Points on a hilly landscape, in no order, each with its height.
From any point a ball rolls to the lowest of the 6 points nearest to it. It stops when none of these is lower. Distance is the straight distance between rows; heights are no part of it.
q_21 h=23.9: [161 188 128 174 122 137 123 151 119 135 173  98 120 155 107 128 185 160
 136 115  97  70 108 178 124 115 124 120 157 128 151 135 104 116 135 153
 107 149 167 149 149  99 108 114 131 129 126  86 109  63  96 113 132]
q_549 h=21.5: [118 144  99  97 158 138 164 103 113 182 107 140  96 125 121 111  75 134
 114 131  84 183  61  94 110  90 154 132  59 149 150  92 134 156  98  79
 144 165 112 128 145  97  83  92 164 140 129 101 183 132 120 144 111]
q_135 h=32.1: [ 70 115 150 169  77 131 106 132 136 117 120 118 112  82 128 160  50 117
 142 125 139 142 156 169  62 141  72  61 136 157  92 151 116 132 137 139
 200 113  81 133 109 180 131 164  98 168  66 154 141 110 120 146 171]
q_48 h=25.2: [ 88 120 129  97 124 135 161 144 114 149  82 102  93 104 128 102  78 137
 152 122 114 181 121 125 121  90 119 138  78 123 113  88 130 181 103 123
 161 123 100 122 122  99  95 105 117 152 127 153 165 120 128  93 114]
q_73 h=25.9: [ 85 139 155 127  64 140 120 134  95 136 145 108 116  94 183 145  72 144
 101  99 108  93 165 177 119 182  59  48 148 157 120 137 131 113  95 133
 153 141 105 169  96 153 111 170  44 165 103 216 163 126 114 117 158]
q_216 h=30.5: [ 99 102 151 100 149 143 152 168 105 133 101  87 100 123 112  91 129 132
 141 124 100 184 142  84 110  98 176 112 100 110  98 116 145 150 124 139
 128 119 115  92 126  90  99 124 105 131 152 129 133 129 157 123 100]
q_785 h=18.6: [123  96 104 139 135 115 128 118 181 122 154 154 144 150 123 106 174 151
 127 124 157 120 126 112 118 112 121 113 181 142 109 138  97 166 142 157
 141 130  96 123 150 127 176 157 126 110 131 136 146 128 129 130 122]
q_646 h=76.2: [187 142  92 147 160  57  94 146  94 156 103 151 167 112 136 160  90 109
 111  96 144 115 134 116 112 143 108 150 140 184 169 116 105 134 127 104
 140 156 116 177 111 157 105 127 157 158 202 156 101 163 110 101 169]
q_556 h=4.4: [ 87 146  91 156 109  97 122 120 169 118 151 132 113 107 116 129 135 126
 161 126 158 127 120 139 103 175  61 119 177 167 103 159 105 112 142 181
 143 135  78 136 140 156 165 169 119 140 105 162 173 137  84 129 138]
q_323 h=72.7: [231 106 108 127 133  65  99 121 138 144 113 190 178 138 120 205 131  90
  93 108 161 113 135 100 132 145 140 154 161 160 191 170 101 131 139 122
 105 155 156 149 134 117 155 135 179 129 186 105 103 134 127 140 186]
q_965 h=20.5: [119 135 131  82 128 136 178 129 101 136 115 112 122 129 152  98  97 152
 119 145  70 156  83  89 129  83 167 128  72 134 168 106 125 124 107  97
 164 161 117 119 149  94  67 108 123 138 147 103 181 154 129 117 138]
q_299 h=29.6: [ 74 160 171 123  70 134 189 169  84 105  68  86  93  99 145  90  77 111
 126 104 122 135 117 134 104 103 118 116  86  87 100  77 156 124  83 105
 127 115 133 139 138 122  38 136  58 128 114 155 116 173 182  92 139]
q_863 h=28.2: [175 144 111 164 153 150 116 116 143  88 137 144 156 163 149 158 198 124
 141 156 142  46 130 177 158 147  94 113 160 128 110 161 127 115 131 161
  56 144 177 143 157 108 140  77 136 120 114  95 111  89 144 119 140]
q_137 h=38.7: [155 203 143 170 120 111 157 136 113 129 169 114 109 135 122 116 152 137
 152  77  88  85  87 144 150 127 131 142 102 127 130 113 141  86  95 108
 113 160 147 167 116 122  86 120  84 152 133 116 134 115 115 109 148]
q_948 h=30.2: [ 61  93 131  78 123 121 140 105 105 161  86  90  79 118 106  65  67 130
 129 119 103 196 137 107 103 104 125 135  39 121 122  88 156 173 127 141
 199 108 113  97  97 140  99 170 154 171 129 141 132 165 129 123  70]
q_733 h=9.6: [147 129 122 106 174 152  83 103 159 107 127 183 179 130 142 143 201 116
 121 133 166  81 109 118 184 145 140 143 118 115 146 160 114 136 177 141
  95 134 166  95 138 141 166 126 206  94 101 113  84  80 128 127 137]
q_599 h=27.1: [ 70 139 139  95 114 148 162 135  95 122  83  82  78 106 133  63  56 102
 145 125 107 180 154 126 130  93 121 139  70  81  99  79 166 175  95 140
 155 100 117 123 115 153  71 138 106 142  98 154 101 162 155 105  97]
q_78 h=23.8: [122 118 131  77 146 159 129  87 118 148 129 199 161 119 144 129 195 135
 100 152 122 148  87  85 144 120 184 168  67 106 174 133 116  84 164  93
  72 124 180  81  92 133 196  88 194 105 141  67 119 123 116 142 114]
q_320 h=35.4: [136  99 152 124 132 224 140 147 100  94 143 124 110 129 119  72 213 107
 163 171  95 100 135  94 165 124 193 117 126  88 134 128 162  88 159 171
  96 107 164  74 104 140 122 101 124  84 111 116 110 144 126 134  85]
q_488 h=41.1: [161 158  80 168 151  76 119 134 142 162 137 160 156 129 112 149 109 113
 104 119 174 151 155  91 126 160  83 159 158 168 115 123 136 121 132 116
 140 139  98 140 140 139 149 140 112 141 161 169 146 158  85 125 161]
q_168 h=32.6: [ 79 132 146 137  80 113  96 104  99 163  90 129 145  86 150 132  32 134
  49 103 146 140 116 176  99 142  55  92 106 190 114 126 140 128  90 100
 176 129  85 182 100 166  78 117  78 173  97 196 143 161 128 139 114]
q_318 h=27.2: [ 68 116 129 151  92 124 116 153 142 122 109 103 117  90 131 129  85 126
 139 103 125 163 140 153  81 145  93  92 129 139  85 138 116 167 131 133
 169 100  95 122 120 154 137 154  91 159 122 158 171 131  99 144 164]
q_520 h=37.3: [ 89 160 175 161  73 148 152 123  88 131 106 118 131  91 154 101  96 136
 136 112 112 110 117 147 114 161  93 103 114 134 121 153 143 119  85  90
 150 152 126 158 160 145  87 134  42 164 129 172 173 129 128  86 129]
q_348 h=28.8: [142 170 149 113 107 141 163 116  77 139 149  95 124 135 170 163 183 145
 127 147  69  84  85 147 145 130 181 165 129 118 191 107 132 100 151 131
  88 158 205 115 116  95 114  79 110 111 114 108 137  80 138 118 116]
q_240 h=51.1: [155 195 132 167 123 112 129 127 145 139 150 112 107 138 147 122 133 145
 113  98 138  85 115 158 137 186  96 101 163 151 148 148 132  80 122 129
  82 146 134 172 142 122 111 141  92 176 150 150 116 101  98 108 158]
q_244 h=22.0: [157 163 133 107 158 133 146 103  97 149 162 125 127 144 164 150 123 147
  79 135 103 134  69 131 176 115 160 179 111 132 170 114 134  66 126  56
 111 160 167 121 147  98 111  92 137 128 107  88 132 123 132 113 147]
q_59 h=12.7: [179 130 101  87 151 113 117 150 120 109 122 139 160 129 159 220 154 134
  87 106 124  95 133 151 130 133 180 202 142 134 186 104 123  94 132  53
  78 139 206 146 144 120 138  73 179 111 138 121 103 114 152 136 152]
q_125 h=50.9: [118 102 101  82 186 118  94 114 169  95 129 213 184 137 141 137 198 115
 131 138 179 103 117 109 169 132 146 168  97 113 162 119 129 117 162 102
  75 141 170 104 119 150 166  90 209  79 138  87  82  89 100 138 112]
q_517 h=37.0: [158 164  98 136 141 141 112 143 142 134 159 146 157 149 134 149 156 122
 133 151 173 104 115 127 141 150  78 125 162 133 140 151 137 104 117 146
  98 138 142 160 161 127 155 139 113 132 129 107 137 112 115 130 160]
q_257 h=55.6: [160 142  71 156 169  76 112  98 125 152  90 165 159 119 134 148  59 106
  86 136 164 118 146 136  76 149 106 153 154 178 140 113 110 115 110 116
 162 135  95 135 115 181 129 131 105 158 183 159 118 195  93 139 152]
q_389 h=53.4: [104  97 128  73 143 146 107 149 133 144 122 108 135 150 116  69 126 158
 142 127 137 168 131  61 117  87 162 114  95  93 134 162 128 152 137 154
 146 101 131  87 122  98 165 100 159 113 170 104 129 114 160 122  93]
q_891 h=38.5: [137 173 105 148 115 130 113 133 104 147 155 153 142 124 149 137 109 118
 138 128 148 106 124 153 114 176  75 110 124 159 132 124 144  85 119 122
 108 155 102 160 158 140 133 155  83 159 141 176 158 109  79 117 163]
q_29 h=40.0: [176 139 115 135 167  94 135 125  99 148 124 131 134 136 137 181  86 138
 106 106 121 129 107 111 140 136 145 197 141 151 165 104 124  87 108  73
 111 165 109 152 142 125  99 103 144 141 171 129 120 158 118  95 162]
q_262 h=27.4: [107 116 133 137 100 119 129 144 134 130 131 121 133 124 109  95 133 159
 136 122 113 145 138 105 105  97 115 114 145 108  92 121 136 151 111 116
 159 126  99 125 133 115 129 125  82 134 151 149 148 128 119 120 135]
q_31 h=51.3: [215 143  96 121 149  66 119 136 128 103 109 146 174 153 105 188 134 102
 125 115 176 105 156 128 130 164 136 139 156 185 160 159 123  96 137 114
  93 118 136 155 138 108 130 137 130 121 185 116  98 120 141 129 171]
q_235 h=54.2: [136  96 112  75 143 135 132 112 136 135 155 151 179 157 121 112 167 160
 121 151 137 141 106  86 156 123 173 128 126 152 159 117 108 141 149 113
 144 146 119 118 116 131 188 111 160 103 154  97  95 104 132 157 116]
q_626 h=44.6: [206 177 128 123 170  81 149 136 122 116 155 111 151 119 134 201 111 141
 104  95 106 111 126 134 130 133 164 168 145 148 174 103 122 111 138  63
  72 163 168 153 146 102 115  97 159 139 154  90  99 128 146  93 170]
q_80 h=28.9: [227 145 103 102 147  88 137 156 146 119 120 146 177 145 133 181 149 127
  94 112 135  62 166 182 130 183 143 165 159 173 178 156 126 101 139 109
  77 156 182 163 144 116 128  86 167 122 148  85  88 104 163 145 163]
q_75 h=49.1: [120  86 132  86 162 121 128  97 155 160 125 166 158 162 114 112 124 177
 115 151 152 156 122  66 125 116 143 117 114 149 134 114 131 146 137 113
 125 164  98 114 129 110 141  99 168 122 137  79 141 121 140 144 116]
q_420 h=46.9: [ 80 120 172 159  81 159 165 131 165 145 150  68  43 118 140  75  93  81
 179 122 144 154 130 135  93 106 108 106 148  68  43 138 135 134 115 165
 118  68  89 142 117 127 106 198  82 111  75 159 113 140 129 138  79]
q_211 h=27.5: [ 73  70 128 127 135  87  98 133 137 137 121 115 135 105 123  91  55 100
 149 125 144 192 149 113  95  94  87 139 142 102  89 162 126 212 163 158
 160  84  80 118  87 122 176 171 172 156 115 145 135 145 131 144  93]
q_941 h=21.7: [135 104 151 113 119 148 124 167 150 114 153  96  98 139 102 106 201 134
 142 133 103 145 160 100 132 100 176 110 113 123 128 125 123 155 128 157
 132 111 125  88 130 110 130 140 116  98 146 103 104 119 139 118  95]
q_535 h=31.9: [150 155 142 126 128 102 138 135 120 130 142 120 151 146 126 122 137 154
 124 109 111  98  88  93 152 131 150 144 141 155 162 119 131  91 135  91
 116 165 127 169 148 115 101 107 117 148 131 116 125 121 107 108 155]
q_611 h=27.3: [ 92 174 133 167  86 141 105 142 115 127 137 133  80  88 151 128 115 127
 179 124 104 129 157 176 123 195  95  79 151 117 128 142 106 105 133 161
 157 149  86 133 121 130 124 182  63 170  95 200 156 119 102 156 163]
q_261 h=40.8: [117 107 102 121 170 100 140 124 141 145 104 123 125 117  90 116 106 135
 102 151 146 173 106 103 108 120 120 138  93 163  92 108  95 171 111  90
 154 149  68 120 128 135 146  95 140 138 139 144 141 127 120 129 136]
q_18 h=88.1: [243 130 125 129 149  42 121 138 111 184 110 159 167 144 149 221 146 111
  98 116 122 114 160 149 115 123 170 165 141 151 177 146  75 119 114  77
 116 160 172 191 114 110 116  99 173 131 190 105  89 141 153 126 187]
q_606 h=43.3: [ 83 112 171 138 105 124 139 149 139 115 136  85  85 120 133  95  93 124
 145 130 150 183 166 111 107 101 109 113 133  71  68 105 143 147 110 150
 150  87 102 111 124 120 115 168  93 142  95 149 136 143 128 140  86]
q_742 h=37.8: [108 130 116 171 124 157 109 117 176  81 167 142 159 163 102  94 189 140
 134 130 127  96 116 156 159 134 120 115 192  89 140 153 124 136 132 202
 120 118 139 119 136 118 145 127 143  95 109  94 100 100 118 138 122]
q_232 h=26.0: [204 147 144 109 138 143 130 124 113 109 102 153 158 128 141 206 210 132
 126 147 106  67 121 151 150 160 138 136 128 139 134 131 126 106 149 114
  35 150 198 139 158 121 153  70 180 106  98  97 109  78 136 130 131]
q_479 h=35.6: [ 77 106  97 165 105 114 104 147 157 126 153 134 126 116  92 102 115 125
 136 128 137 162 163 119  85 102 105 113 178 133  90 167 104 166 137 165
 149 117  83 132 118 130 191 172 154 106 101 138 149 142 138 116 135]
q_153 h=44.8: [138 118  90 126 167  87 105 101 150 136 121 163 163 112 125 169 123 131
 115 140 202 151 121  93 100 162  94 146 165 167 106 125  97 170 129 128
 141 137  70 129 137 166 173 136 142 137 147 145 173 156 109 139 155]
q_789 h=23.3: [106 140 119 164 131 102 132 119 161 140 145 125 153 114 116 114 142 135
 142 123 161 139 129 129 102 132 106 107 158 154 119 151 104 128 109 156
 154 145 103 138 137 139 176 152  96 121 134 144 173 115 115 144 159]
q_192 h=37.2: [133 131 173 124 127 164 140 138 132 105 153  79  73 136 108 106 188 134
 143 134  96 142 135 108 133  93 195 100 127 100 112 118 139 108 151 172
 105  82 148  80 129 115  94 137 109  70 109 100 134 138 131 135 101]
q_463 h=38.1: [ 84 110 154 111 136 120 146 167  92 170 135  89  91 113 114  83  70  98
 136 131 127 184 159 107 118  79 109 139 121  75  72 115 174 162  98 144
 171  55 120 103 101 111 131 182 108 150  95 151 116 157 129 149  79]
q_783 h=44.0: [120 105 106 136 128 106 128 126 122 159  72 136 157 110 126 171  71 129
  67 121 125 155 144 135 110 163  73 121 112 206 100 120 128 120  88  95
 147 134  77 137 132 178  68 113 115 151 130 177 129 168  99 142 132]
q_885 h=27.6: [123 134 161 118  96 143 173 172 101 104 109  75  98 131 145 111 109 134
 179 127  99 154 117 117 136  99 138 112 103 107 129 101 121 148  98 115
 142 129 120 105 145 114  77 132  58 134 122 141 129 158 130  99 129]
q_114 h=62.7: [206 112 103 126 133  87  42 130 168 120  76 210 181 143 117 192 174 103
  97 132 199  72 177 146 155 139 121 131 136 151 181 193 124 169 142 128
 113 120 158  93 137 129 190 128 225  91 147  96 110 126 127 136 157]
q_338 h=76.3: [112  55 131  83 143 174 108 104 165 126 135 162 160 129 112  69 171 166
 127 140 141 148 132  63 117 108 164 126  76 111 147 154 124 137 161 131
 125 104 125  97 105 129 191 118 160 106 166  91 110 109 148 172  84]
q_791 h=54.0: [106 105 182  85 151 159 141 149 134 130 137  51  82 128 119  86 111 110
 151 153 116 172 141  75 104  71 142 120 137  70 102 106 175 133 140 165
 132  60 104 111 134 100 105 147 137 129 150 112 141 143 149 134  56]
q_969 h=35.1: [ 82 119 117 176  61 144 114 168 135 104 127  89 102 121  94 107 122  94
 175 123 139 168 155 130 117 102 121  98 152 122  81 150 124 150 127 151
 157  98 104 109 106 111 131 163 103 130 143 139 146 147 123 117 114]
q_716 h=35.3: [129 119 168 131 113 187 150 139  94  81 163  98 118 148 105 121 209 153
 161 137  79 108 126 122 162 108 189 110 137  81 135 112 125 102 135 168
 111 137 165  93 126 135  83 119  95  86 125 109 133 105 144 123 107]
q_100 h=43.9: [ 81  83 122  75 152 127 126 120 119 147 114  83 107 131  96  75  79 139
 126 133 137 197 148  59 113  62 114 133 106  90 114 115 165 160 133 140
 153  94 113 111 114 102 132 137 148 145 167 132 143 125 154 149  66]
q_252 h=37.9: [ 55  88 141  83 109 124 160 123  80 193  72  90  65 108 121  69  31  80
  80  68 119 161 126 120 122 102 126 129  29 125 123  55 145 185 112  97
 203 104  88 134  95 184  73 164 152 162 122 147 122 183 158 119  42]
q_286 h=25.1: [ 92 120 136 139  93 142 163 135 107 150  67 136 122  95 151  98  57 118
 123 103 103 150 117 139 128 106 101 119  69 162 113 116 154 166  78  93
 165 124 117 152 135 150  68 108  73 168 137 154 140 177 138 109 135]
q_519 h=52.8: [149  74 135 103 164 118 103 103 193 132 141 172 147 140 104  80 135 167
 113 140 169 160 144  83 140 107 117 105 143 130 127 135 105 180 144 144
 149 132  86 119 162 144 192 121 148  94 142 150 139 133 134 151 123]
q_444 h=26.7: [119 146  78 149 117 125  99 122 124 110 166 114 116 130 128 130 173 137
 165 177 125  74 139 196 130 171 113  82 189 105 151 167 128  96 153 219
 112 161 114 153 163 123 136 165 115 152 119 143 141  67 108 118 146]
q_895 h=19.2: [133 142 116  83 140 144 145 104 125 168 123 117 123 155 128 122  96 186
  99 152  94 163  81 103 124 111 182 141  61 124 163 108 126  99 129  93
 145 155 131 116 125  89  95  98 153 119 170  88 142 171 128 133 102]
q_651 h=34.1: [ 44  99 160 173 106 125 132 158 119 114 122  74  71  97 106 127  51  75
 164 130 144 186 157 150 121 138  86 130 144  99  39 133 125 157 161 174
 179  76  93 123 104 117 119 211 106 129  59 141 141 123 144 131 104]
q_708 h=37.6: [ 46 139 166 172  61 121 126 144 103 120 116 110  79 107 128 135  81  80
 174 150 128 161 161 156  89 169  76  79 130  94  61 128 143 112 150 173
 179  89  84 144 114 144  93 198  69 132  91 168 134 131 152 141 119]
q_978 h=38.0: [114 173 139 163  80 137 140 140 128  98 132  98  94 119 111 106 121 102
 169 128 123 155 167 150 105 144 104 104 159  88  71 141 119 146  93 164
 151 105 125 127 147 131 119 179  85 109 118 155 153 156 121 125 132]
q_239 h=30.7: [104 147 126 198  93 137  82 136 131  84 153  94  53  86 117 110 134 103
 206 156 126 154 178 164 135 184  83  78 181 127  89 171  90 106 141 205
 167 120  90 124 131 138 131 199 125 114 109 181 154 107 128  98 141]
q_576 h=62.6: [184  93 118  94 149  89  94 106 177 116 116 207 163 154 115 146 169 113
 102 103 188 126 127  81 189 141 168 155 125 123 150 128 110 130 155  87
  91 138 161  83 122 145 188 105 177  88 155 103  81 134 119 147 168]
q_24 h=46.3: [174 147 114 136 142  94 116 128 130 139 145 156 165 156 118 174 164 124
 134  91 143  95 102 116 157 144 115 152 156 148 165 125 136 116 143 109
  78 152 153 150 154 125 137  86 135 140 123 103  96  91 128 133 130]
q_177 h=49.2: [174 119 107  94 152 144 105 110 140 110 133 174 148 141 122 155 202 105
 128 139 131  81 110 154 186 146 165 167 107 126 158 115 125 122 157  85
  57 154 188 103 134 133 168  95 191 117 105 113  84  87 147 160 127]
q_393 h=21.6: [ 92 130 193 122  99 155 164 172 140  98 132  74  76 129 153  78 116 111
 198 142 119 147 128 126 117  88 127  98 135  65  95  85 133 118  77 164
 113  86 106 117 139 123  91 151  98 114  92 138 131 137 137 127 108]
q_713 h=5.4: [207 170 121 131 144 113 158 134 119 108 154 151 125 115 154 221 206 154
 116 148  75  62 133 193 116 168 143 164 144 162 152 139 143 102 140  71
  52 160 186 149 148 107 106  71 138  98 114  76  99 124 137 121 138]
q_267 h=43.1: [134 151 180 149 106 131 159 156 145  89 140  65  83 140 115 113 161 139
 162 107 108 128 137 100 142 108 129 103 158  86  96 141 123 128 112 150
 148  91 118  81 154 104 100 147  90 114 131 131 128 154 144 134  89]
q_622 h=22.4: [207 133 122 129 171 126  98 122 133  67 108 184 155 113 126 192 185 110
 108 150 149  21 157 204 133 220 138 140 144 150 131 138 149  92 145 148
  64 146 190 154 158 116 130  86 148  83 149  94 101  99 108 121 147]
q_249 h=38.4: [152 125 137 164 140 181 106 135 119  64 122 148 130 143 137 157 236 134
 164 186 116  40 124 175 165 103 127 175 105  88 113 141 127 129 136 159
  36 145 193 143 134  92 165  87 169 108 119 115  78  75 124 128 135]
q_683 h=44.1: [110 160 165 160 109 126 141 156 124  89 157  79  69 120 108  94 122  90
 181 125 134 142 148 123 130 121 141  96 164  64  60 133 106 132 118 179
 144  68  88 132 149 105 100 170  77  81  75 127 164 145 141 112 118]
q_627 h=39.7: [225 187 116 120 156 112 132 129 140 103 157 134 138 106 136 166 137 113
 119 116 150  80 176 166 110 169  96 119 162 172 152 128 140  51 120 123
  82 151 152 155 152 133  87 143 124 139 165 136 109 115 106 110 174]
q_6 h=79.1: [211  96 103 100 168  90 101 108 124 144 109 180 188 142 130 177 112 125
  90 120 154 110 116  79 165 155 174 168 121 152 202 138 123 134 150  75
 102 166 163 134 125 137 165 101 168  95 188  95  64 145 129 139 159]
q_616 h=58.6: [ 58  70  82 150 107  61  86 106 143 126  83 115 123 105 139 149  42 110
 110 149 161 156 152 170  75 121  88 104 135 186  75 163 112 137 149 130
 187  93  43 127  89 179 143 162 130 179 106 151 118 132 120 158 157]
q_469 h=25.0: [113 136  89 165 132 100 119 116 139 125 119 155 134 135 149 135 116 137
 130 122 148 132 122 137  91 135  69 130 159 163  96 120 129 128 138 127
 144 126  92 129 134 143 157 152  93 145 108 155 149 142  98 143 164]
q_631 h=22.6: [ 96 155 160 137 101 121 172 136  93 136 112 120 118 108 134 107 102 162
 137 116  84 141  90  99 113 125 150 138  74 139 116 109 119 154 104  78
 148 146 118 132 133 126  97 126  93 123 141 147 143 145 111 109 133]
q_759 h=24.1: [122 141 100 166 111 125 116 150 155 104 158 125 120 141 128 111 153 144
 147 122 128 118 143 160 144 127  88 112 181 114 121 176 122 138 145 173
 138 131 105 126 123 124 155 168 121 131 116 123 162 126 107 133 121]
q_979 h=38.2: [ 77  88 130  97 143 125 118 119 106 190 121  80  89 137 131  63  49 101
 156 140 129 166 168  74 113 101 104 157  72  85  85  99 151 173 110 140
 184  78  91  78 110 142 122 157 143 128 109 157 134 156 138 140  57]
q_853 h=24.0: [148 126 105  83 177 133 146  96 136 164 124 151 121 118 137 131  75 182
  78 141  85 151  73 108 135 112 148 165  91 135 161  83 113 138 107  60
 130 155  97 117 123 116 119  91 160 146 149 108 175 173 128 115 122]
q_960 h=37.7: [136 137 145 169 117 213  92 142 127  79 168 100 116 147 109 103 196 123
 153 137 113  89 143 137 159 126 147 102 168  77 120 144 133 120 127 190
 129 102 155 117 116 148 114 125 124  83  89 117 127 128 119 106  83]
q_156 h=18.7: [136 122 136  93 164 186 143  70 136 154 131 202 167 142 130 148 151 139
  85 144 120 153  81  73 145 117 202 159  64  79 161 133 126  91 143  69
 104 144 182 118 109 129 180  75 202 133 155  64 132 152 133 128 116]
q_415 h=48.4: [138  87 130 107 144 182 118 116 146 109 145 161 142 127 119  91 208 142
 144 138 113  98 124 135 173 119 165 134  94 122 143 140 150 137 153 126
 104 135 173 100 106 133 149 105 154  82 119  98 122  96 132 131 111]
q_678 h=29.5: [116  95 108 114 143 110 137  94 110 146  90 140 130 122 131 128  79 133
  98 111 115 154  89 123 127  99 111 137  82 189  94  75 134 173  87  65
 153 154  92 147 143 168  97  93 119 135 125 135 149 158 126 119 133]
q_760 h=31.8: [113 154 125 162 117 151 115 137 145  82 165  99 101 125  97 118 179 123
 160 129 112 122 135 157 147 148 132  85 202  85 105 174 122 119 116 178
 149 108 123  96 120 120  98 156 101  89 103 106 166 121 136 109 106]
q_360 h=30.8: [133 161 148 128 115 159 142 133 122 137 167 112 142 149 138 142 194 163
 137 108  71  81  85 122 155 105 168 139 120 106 161 133 129 113 142 140
 101 143 182 143 140  90 115 123 129 128 129 101 120  92 128 111 111]
q_140 h=20.2: [130 162  93 132 137  94 109 132 148 140 146 160 137 126 119 124 141 109
 152 138 163 125 123 137 128 162 105  92 222 137 156 158 106 125 157 180
 143 137 106 132 140 143 160 157 131 126 115 149 136 113 112 143 163]
q_827 h=34.3: [ 87  97 118 162  91 109 123 104 144 153  97 112 114 113 134 104  39 124
 104  86 143 168 135 173  89 102  88 110  81 161  87 109 132 195 106 107
 209  98  92 155  80 164 129 138 117 186  79 162 120 136 145 130 109]
q_119 h=51.4: [205 120  97 121 143  76  75 138 149  99 118 189 164 145 114 174 179 112
  98 120 179  91 122 123 172 155 135 146 157 142 184 149 142 128 155 121
  93 135 162 113 142 128 174 124 193  98 127 107  77 102 118 132 177]
q_27 h=30.0: [108 147 133 167 117 130 139 126 120 153 130 150 150 126 139 136 107 139
 131 112 105 110  94 155 112 152  97 120 112 160 112 143 148 109 101 108
 145 133  98 168 130 150 126 139  85 184 136 169 142 136 117 119 172]
q_897 h=16.4: [131 128 141  90 161 167 144  98 127 179 125 154 136 170 134 156 144 174
  76 154  92 144  78  97 147 150 194 183 100  92 186 118 108  76 133  78
 102 152 173  90 101 121 151  71 165 112 136  78 125 130 145 148 111]
q_107 h=41.3: [175 114 151 116 131 106 150 125 131 137 174 141 145 149 111 145 142 157
  94 151 133 141  79  94 187 135 161 159 121 132 168 108 115 101 148  93
 113 130 148 131 149 131 150  83 169 130 135  92 109 117 134 134 141]
q_62 h=21.9: [148 160 124 106 142 151 150 113 111 151 159 128 143 153 138 118 169 129
 122 152  75 103  74 128 158 103 206 169 106 103 165 115 112  88 157 102
  95 139 220 133 123 108 153  77 132 124 100 104 142  94 133 126 120]
q_752 h=29.4: [110  95 135  96 124 141 162 138 120 143 112 107 115 144 109  73 111 170
 164 137 124 183 118  66 131  76 178 118  84 145 121 134 138 154 138 126
 148 124 127 106 136 113 122 105 132 132 176 111 146 115 148 133 129]
q_243 h=52.7: [120  65 132 136 143 128 130 143 148 103 155 113 142 137 111  89 128 162
 150 126 152 161 179  92 108  89 137  97 148 122 116 164 135 189 149 146
 144 119  97  94 123 115 163 155 162 113 147 138 151 135 153 143 104]
q_962 h=6.1: [197 160 112 126 166 133 112 137 129  95 152 133 146 140 146 155 159 109
 123 184 145  42 159 191 118 184  82 114 193 146 142 155 129 106 133 189
  68 140 156 173 167  93 128 100 154 131 127 128 110  92 108 123 164]
q_345 h=33.3: [145 101 133 155 119 190 125 114  99  98 138 130 125 147 133 124 212 133
 169 167 105  89 109 155 180 102 161 128 130  60 133 149 134  93 150 162
  95 145 190 100 119 115 125 111 142  85 118 108 121  98 149 115 110]
q_917 h=35.5: [147 122  94 127 154 134 102 112 178  92 148 163 155 164 108 143 184 115
 134 110 179  90  98 121 147 161 118 121 173 152 152 144 115 139 141 177
 131 137 119 152 125 151 185 135 151  93 106 105 123  98 137 140 124]
q_619 h=34.8: [ 83 108 100 150 145 109 133 102 166 145 127 125 124 112 136 140  74 129
 114 133 162 136 149 123  98 110  61 126 136 175  88 135 103 173 122 131
 173 106  74 126 121 151 154 133 118 156 121 153 124 129 132 167 135]
q_518 h=38.3: [ 76 147 181 162  52 159 165 135 109 108  81  73  92 121 128 118 115 112
 142 112 144 130 141 140 106 124 116  98 111  99  76  90 132 113  88 120
 150 115 125 127 134 141  90 150  56 135 125 170 130 141 147 108 134]
q_656 h=5.1: [ 48  89 116 178 103 106 105 142 128 137 122 130 113  96 116 111  53 101
 172 123 127 171 172 139  88  99  83 124 138 129  72 155 117 185 147 134
 198 111  70  99  74 137 146 185 140 159 105 142 145 126 131 126 121]
q_754 h=30.1: [ 68 100 131 139  90 140 127 114 115 125  95  73 100 111 127 111  46 102
  95  86 139 161 165 153 115 101 106 122 121 115  78 104 154 159 127 126
 199  88 108 130  84 146 108 147 103 139  95 163  98 150 145 126  87]
q_872 h=5.3: [171 146 132  74 173 183 145  85 111 172 129 142 153 157 147 185 150 149
  69 143 106 143  92 154 126 122 179 195  92 103 210 114 133  63 143  83
  60 141 218 129 137 106 148  67 149 135 137 115 135 138 146 129 109]
q_835 h=31.3: [ 53 127 152 145  73 144 167 144 120 119  87  88  74 102 128  97  59  77
 141  92 150 163 155 144  99  98  80 109 121 102  54  87 160 151 109 134
 170  67 115 132 101 124 112 167  85 133  91 155  95 137 168 120 101]
q_689 h=37.1: [129 188 108 170 104 138 124 137 123 119 171 140 106 135 132 124 129 113
 143 107 132  86 129 182 102 155  99  76 148 125 122 160 130  83  98 165
 110 149 134 137 152 124  96 170  84 189 114 165 171 107  72 113 141]
q_665 h=18.5: [237 161 121 117 184  97 122 133 130 109 134 142 159 126 142 200 185 115
 116 140  87  61 184 190 123 194 136 136 156 189 154 143 141  77 154 132
  69 147 187 166 150 104 104 119 133 102 170  69 113 102 137 133 158]
q_950 h=39.0: [ 88 104 109 120  97 100 105 117 136 160  98 118 140 119 135 156  20 105
  43 126 152 146 135 165  86 132  57  74 118 197 130 124 124 147 115  83
 183 107  49 175  88 168  95 106 113 164  66 160 111 180 152 144 116]
q_349 h=48.9: [155 122  80 132 157  91  94 114 153 115 128 166 184 117  94 154 150 110
  97 104 185 116 140  80 165 147 147 153 188 158 135 132 108 145 127 125
 118 137 102 123 159 140 190 148 163 126 157 116 132 131 105 152 161]
q_540 h=17.2: [118 141 144 149  83 131 121 122  81 141 123 132 130 121 174 147  85 142
 119 126 139 101 136 162 116 157  81 109 140 177 135 147 139  99 118 111
 136 133  72 165 126 139 120 163  58 167  95 203 156 123  90 153 150]
q_788 h=37.4: [ 54 130 202 109  95 161 184 145  97 158 104  70  74 104 161  79  76 102
 156 110 110 129 121 119 108  89 113 101  91  73  71  37 168 103  68 157
 136  92 107 156 124 122  50 140  83 114  79 166  97 148 150 108 107]
q_371 h=27.0: [ 94  84 144  84 142 164 144 111 142 132 129 162 180 145 132  88 165 162
 133 169 109 147  96  74 156 145 186 144  76  94 149 132 131 123 150 122
 125 116 157 104 102 114 152  89 175 109 168  75 134 128 130 143 102]
q_304 h=37.5: [124 157 162 141 105 146 148 136 124 116 164  97 139 143 105 110 154 145
 150  96  80 115 104 124 137  85 181 124 119 136 157 114 137 141 108 145
 127 143 148 120 130 125 106 129 107 142 138 116 129 114 132 108 132]
q_762 h=30.6: [129 121 131 116 134 190 119 112 109 117 130 154 144 148 132 100 245 130
 156 171  96  91 101 132 175 118 184 157  91  95 168 138 117  96 157 146
  63 143 220  85 104 125 156  93 169  93 108 107 120  94 130 119 110]
q_176 h=86.9: [187  94  92  68 184 113 118  97 129 141 127 165 140 161 155 171  89 161
  54 139 108 148 105 119 152 102 184 201 138 113 215  85 123 132 134  69
 102 167 181 106 142 124 147  79 159  92 189  87  89 176 114 140 132]

Call two points neighbours if one is among the 6 nearest of the other. Go from one point of each pair to the other, from neighbour to neighbour, staying as low as possible. Name the highest point that can't be avoided.
q_962 / q_556 -> q_444
q_556 / q_941 -> q_216
q_393 / q_872 -> q_885
q_872 / q_656 -> q_318
q_540 / q_785 -> q_469
q_733 / q_941 -> q_917
q_872 / q_962 -> q_665
q_713 / q_872 -> q_59
